Points, in no order, along strands that fork, close into loops and pass close to each other.
Points whose rows are less than 92.6 apart are linked; no others are. Some points are linked to none.
Tibom: [-13  17  36 -16  33 -21  -8  -1 -21  -2  11  23   2   1 -17  10  18  12
 -17 -38 -34]
romiz: [ -5 -42  -2  24   2 -32 -26 -25  43   7 -11  23  38  27   9 -21 -12   5
   4 -16  37]
Salo: [  7  -8 -12  -2 -10 -17 -48 -27  31  -8 -28   3  51  16 -11 -23  -4  -4
 -24   6  10]
dato: [  4  -5 -15   1   4  -3  11  -3  13 -21 -31  -3 -22 -36  -3  -1  -6 -60
  36  32  50]
vub: [  7  15   2  -3  30  17   4 -20 -25  -4  32  21 -28  10  -5  -2   4   8
   8 -47 -23]
Zuzo: [ 20 -26 -24   2 -33   6  21 -63  -4   6  18   2   6 -12   3  17   0  -1
  28 -23  29]
zik: [ 12  21  40  -4  18 -25 -19  42  27  11 -12 -20  43  17   0   5  -6  46
  -3  28 -20]
gatek: [-15  32 -20 -14   0  -3  -6 -53   1   2 -15 -32  29 -31 -24 -23  31  17
  -6 -19   2]
mam: [ 18   0   5  25  13  55 -15  -9  15  18  15   7  -2 -29  39  19   1  10
  17  37 -12]
ganed: [-32   0  38  22   4 -23 -73  22 -18  -2  15  16  -8 -13  10 -27  38  42
 -25  10 -31]
vog: [-38  21  -2 -18 -17   1  -1  37  -7 -14   7  34 -50  30   5 -19 -39  -5
 -23  13  -9]
tob: [ 21 -39  15  14  17  17  -8  14 -14  -3 -22   4  15  49 -14  -4  -4  -4
  19   6  -9]
tezod: [-16  41  15   7  27  13  18  17  -6  12   6 -20  24 -44 -24  36  14 -25
  38 -18   8]
favob: [-14  38   8 -33 -22 -23  32  13  35  14 -44  15  12 -15 -29  45 -21  12
  32 -40 -14]
liku: [-41   7  -3 -17  11   4  -9  50 -50  11 -32  -7  -1  34   1 -17   8   3
 -24   5  -2]
bir: [ 15 -60  15  11 -24   8  32 -22 -15  19  21 -64  16 -35   1   3  23  13
 -11  35  16]
sumu: [ 14 -32  33   2 -22  10  46 -46 -18   3  37 -28 -15 -46  30   8  30 -17
  -4  35   4]
mimed: [  9 -18   4  18 -16   7   7  29 -39   5  55 -49 -12 -20  23 -22  -2  -8
 -50  30  19]
Pazu: [ 20 -28  10  14  -8   8   8  -5 -14 -21  49 -55 -31   1 -10 -33 -26  -7
 -25   3  19]
Pel: [ 28 -24 -17 -21   0   4  -1  19 -64   9   2  15 -25  30  -4   1  12   6
 -41   2 -25]
melor: [ 37 -55 -25 -14 -21 -27   2  33  -9 -18   7  -9 -12  -4  46 -16  -9  29
 -18   8 -10]
ses: [  4  -6 -43 -24   8 -18  10 -26   5  25  -1 -24  -7  -7   3 -14  19  31
   8  29 -11]
Feka: [-15 -10  27   3   4 -16 -20  26 -51 -17  43   1 -18 -26  37 -28   1  -7
 -20  32  19]
nat: [ 12  57  43  -9  -1  -5 -52   8  -7  -6 -33  15  -5 -40  11  16  11  51
  -9   9 -23]
gosu: [ 22  -6  18  13  15  36   8 -44 -20  21  14  21 -16 -25  31  19   9 -30
  16   6   9]
variz: [  3  33 -33   7  12 -10  30 -12  22  11   4 -18  42 -26  13   7  35 -35
  -5 -39 -14]
reli: [-17  22  -2 -12   6  23  37  22  15 -11  -3 -10  -3  12  -1  -5 -51  61
   6  -4 -16]
Peti: [ 25 -16 -19 -24 -31 -24 -27  62 -12  -9  11  34 -17  11  34 -15 -26  30
 -27  27  17]
zev: [-13  30 -20  21  12   6  33   2  54   9 -48 -15   5  23   8   3  -8 -17
 -21  -7 -18]
paka: [ 42 -32  -4   0 -50  11  29 -25 -11   7 -23  13 -14  11  11  24   5 -22
  44 -12  24]
mekuz: [-16  37  33 -39  -2  11  -5  -8   2 -16   3  31  26  13 -16  -5 -22  -7
   1  -1   3]
Suk: [ 27 -22 -12  25  -4 -21 -15  -8  32 -12  24  15   3  16 -33  21  12 -50
  21 -52  16]
nazal: [-31  22   2 -12  35  12  15  46 -22   1 -15  16   6  15   9  11  16 -38
 -26  -6  -8]
lif: [  7   0  22  11  11 -10 -72   9 -18  25 -14   8 -12 -33  10  15  38  31
 -16   8 -24]
nisem: [ -2 -12  30  20  11  -5  -8  31   9 -44 -27 -10 -13  10   5 -15 -39  26
   4 -19  -4]
duf: [ -3  26 -43   5  13 -11  17   7  27  23  17  -4  55 -22   0  -9  17  -9
  15   7  28]
Pud: [-10  22  35  10  -5  -9 -40  19  15  15  43  33  -4  33 -11 -15 -13   7
 -45   2  -9]
mabe: [-21  18 -14 -22  27 -35  -7   2  -5  -3  -7  20  18 -20 -33   6  30  16
  -4  10 -26]
vir: [-59  18  35  -1  16  16 -27  36 -31   3 -21  27  16  32  -4 -21   3  23
  -2  28  -6]
buzil: [-22  31  -8  26  -8 -13  18  -4  -6   1  -8 -23 -11 -17 -31  38  18 -25
  66 -47   5]
kame: [-22  -1  -8   1  -6   7  37   1 -16 -32 -35 -29  -4 -15  28   9 -11 -29
  34 -18  11]
voro: [ 32 -14 -25 -29   9  -9  -5  -4 -33  20   2   3 -18  28  -8 -14  38  24
 -24  47  -7]
nubo: [ 36   7 -24  -6  16 -10  18  13   9 -13 -37  -2 -13  24 -10 -13  -5 -14
 -16  13  23]
vipa: [-33   4   3 -18  -7  16  42 -12 -11  -6 -10  40 -50  29 -13  -5 -45 -25
  -6   1  -1]
tik: [ 10 -45 -32  13 -16   3  59 -36  26  24   3 -28 -14  32  19 -12   5   6
   3  19  -3]
Des: [ 34 -32 -15 -14 -32   6  14 -10  -8  -8  39  -6   4 -18  42   1 -30  30
 -31  19  13]
rad: [-26 -10  -8   9  -1   5 -15   8  12 -19  36  27  -6  28 -11  -6 -24   6
 -26  -1 -20]
kubal: [ 17 -44 -10 -36 -19  24   1  -9 -54  -4 -27  17 -10  25  19  21 -11   8
 -10  -3  -4]
Vuniz: [ 14   8 -33 -24  28 -57  10   1  32 -22   7   8 -10 -34 -10  23  27  27
  20  -6 -26]
deso: [ 16   8  -6  -1  -6  44 -15  -4 -17  27  34 -11  -1 -12  43  -5 -18  20
 -20  19  -7]
refim: [ -7 -10  68  -3   6   9 -54  45  -6  -9  -3  16  32  39  15   0  11  33
  -6   2 -56]
Nuva: [ 13   7  -4  20   7  16 -15  15 -27 -25  19 -37 -31  11 -17 -18 -25 -15
 -41 -18   0]
nomim: [  4  -6   1  29  16  43 -24 -46  -8 -23  -4  -5 -15  23   5 -28  10  -1
  11  -4  -2]
zadak: [-33   6  16 -19  -2   0   4 -36   3  -7 -16  38 -17  26 -22   5   1 -26
  -1  -6  -2]
piv: [ -7   6   8  19  18  -6 -23 -11  42 -11  26  11  32 -15 -27   8  -2 -38
  21 -18  21]
zafu: [  3   5 -27  -9 -10 -20  24 -35 -23   5   4 -12  10 -13 -11 -19  -1  23
   8 -24   9]
Fotur: [-11   3  44  14  44 -25 -24  42   6  -6 -16   5  56  30   6   5  30  16
 -12   5 -34]
kufam: [  7 -40   0  17 -15 -11   4 -39  -2 -29 -19 -18 -39 -41  -3  16  10 -18
  40  24  45]
Bar: [ 31 -10 -32  -2  -4 -41  20 -26  29 -18  -5 -10   8   4 -29  24  21  25
  46 -29 -24]
non: [-31 -10  29   5  13 -33 -37   5 -14 -28  34  28 -21  -9   9 -49  26  11
 -17  19   6]
peg: [-13 -21  -5  29 -11 -20  -6 -20 -12   6 -10 -38  -8 -26 -15  28  20 -27
  58  -5  31]
Bap: [ -6   1   0  -2 -15  -3  -2  24  54   1 -25  12  -3 -10 -16  47 -33 -17
  12 -24 -11]
kovo: [ -4  32  13   5 -33  27  -3  10  55 -13 -27  -3  28   8 -14  22 -26 -44
  12 -24  14]
rofo: [-21  11  17  10  40  29 -10 -36 -33 -14  17  35  -7   6   6 -33   9  20
   5  -3 -13]
rit: [-15   4   0 -37 -36 -12 -48  48  -2  -6  30  35 -37  24   2 -32 -30  19
 -32  27  10]
bubi: [ 26  54  -7 -21  -7 -16  51  -8   4   4 -15  13  -5  -8 -31  37   3   8
  25 -55   7]
Nim: [ 30  55  15  -8  10 -14  -6  11  25   1 -17  -7  11 -22  13  -2  -9  54
   6  17 -34]
Fege: [ 16 -44  23  45  12  24 -28 -24  31 -29 -18  -3  11  40 -13 -20 -10   2
   9   2 -11]
lek: [  1  -6 -17  33 -26  24   7   2  17 -12   6 -54 -33   5   0  10   4 -42
   5 -21 -15]
beda: [ -1  19 -15  -1  -3  -9   0 -32  23   2 -46 -26  53   4 -39 -13   6   7
  -7  -6  20]
viv: [ 28 -35   8  13  -8  16  25 -48  -8  -1  24  -5 -21 -45  48   3  36 -57
  12  15  32]
sep: [-39   4 -15  -6  -3   4  20 -16  23 -21 -19  15  -1 -25  37  -9  -4 -52
  23  15  29]
Vuri: [-20  -3  49  -9  10  15 -42  35  -4 -20 -18  32 -10  19  19  -8   2  33
  12  28 -20]
pofo: [-10  16  -4   3 -18  31   4 -32  -1  46  19  19  25 -19  40 -29 -16   1
 -34   0   3]
Muda: [ -5  35  -7   3 -39  25  14 -10   5  -6 -42 -16  26 -12   5  13 -25 -19
  24 -35  20]
koti: [ 15 -34 -41  -6 -15 -20  37 -13   2  15  -1 -38 -30   3 -21  11  34  12
  -9  19 -16]
Vom: [-25   4  -3  16  25  15   7  23 -14  28  24  -3   1 -17  26   4   1 -63
 -22  -5  16]
Gel: [-13  20 -23   2  20  21  11  38   8  18  24   7  19 -26  -7  41  -8   9
  19 -18 -20]
Gege: [ 17 -14   1  -8   8  22   5  34 -17 -11  -9 -31  10  44 -48  -8 -40  14
  -1 -14   7]
les: [-20  21 -25  -5   9  20   7  13 -17 -11  -4 -31 -22  37 -36 -22 -34  48
 -18   3 -12]
legi: [  2  43  17 -16 -18 -16 -44  11   4   5  10  18 -34  -1  -7 -13 -20  36
 -49  16 -11]
rizo: [-37   8   7  18  -5  24  25  -3 -11  45   5  21  -7  -8  27   5 -16 -30
 -20  -9 -12]
tus: [  4  -8 -23  -7   0   6   0   2  26   3  34  14  58  -7 -13   5 -14 -13
  42 -19  34]
gute: [  1 -15  -2   8  18 -12  12   7  -6  53   6  -3  -3 -34 -15  11  22 -33
 -14  18  27]
Nibi: [ 32 -50   3 -41 -30  17  39 -23 -38  -5  -5  -4  -8  11  22  21   3 -29
   2  22  28]
namum: [ 29  -8 -10   1  22 -16   5 -10  20  32  17  19 -20  -1 -24  11  29 -50
   8 -20  14]
nofeb: [ 30  51 -17   7  -6 -27  24 -27  47  -3 -24  -7   4   3 -48  19   6  28
  35 -33 -14]
loru: [-16 -20 -37  24  -2  10  19 -12  35  21 -28 -30   7  16  21   1  -8 -22
   4  31 -21]
zizen: [ -8 -20   5 -12   7 -39 -36  49 -16   9  20  18  22   8 -20  -9   3  38
   1  14   5]

A fork is a point with three links, a tip a point with one. Leave the first point through the second and follow the links. Name the first fork or tip that comes.
non; ganed: Vom
favob; Bap: Gel
dato; sep: reli
Vom; nazal: Nuva

A tip is a point with one link. Name the tips that can be reached along the links from each point below, in the order of the rows.
Bar: reli, Gel
beda: romiz, zev
pofo: bir, variz, mekuz, Nuva

Name the points in between on the shortest way along the links from the first point to the second, in order.
rit; vir: Peti > melor > Des > deso > pofo > rizo > Vom > nazal > liku
bubi; Gege: nofeb > Bar > Vuniz > mabe > Tibom > vub > rofo > nomim > Fege > tob
Feka; liku: non > ganed > lif > nat > Nim > zik > Fotur > refim > Vuri > vir
tezod; favob: buzil > peg > kufam > dato > sep > kame > Muda > kovo > Bap
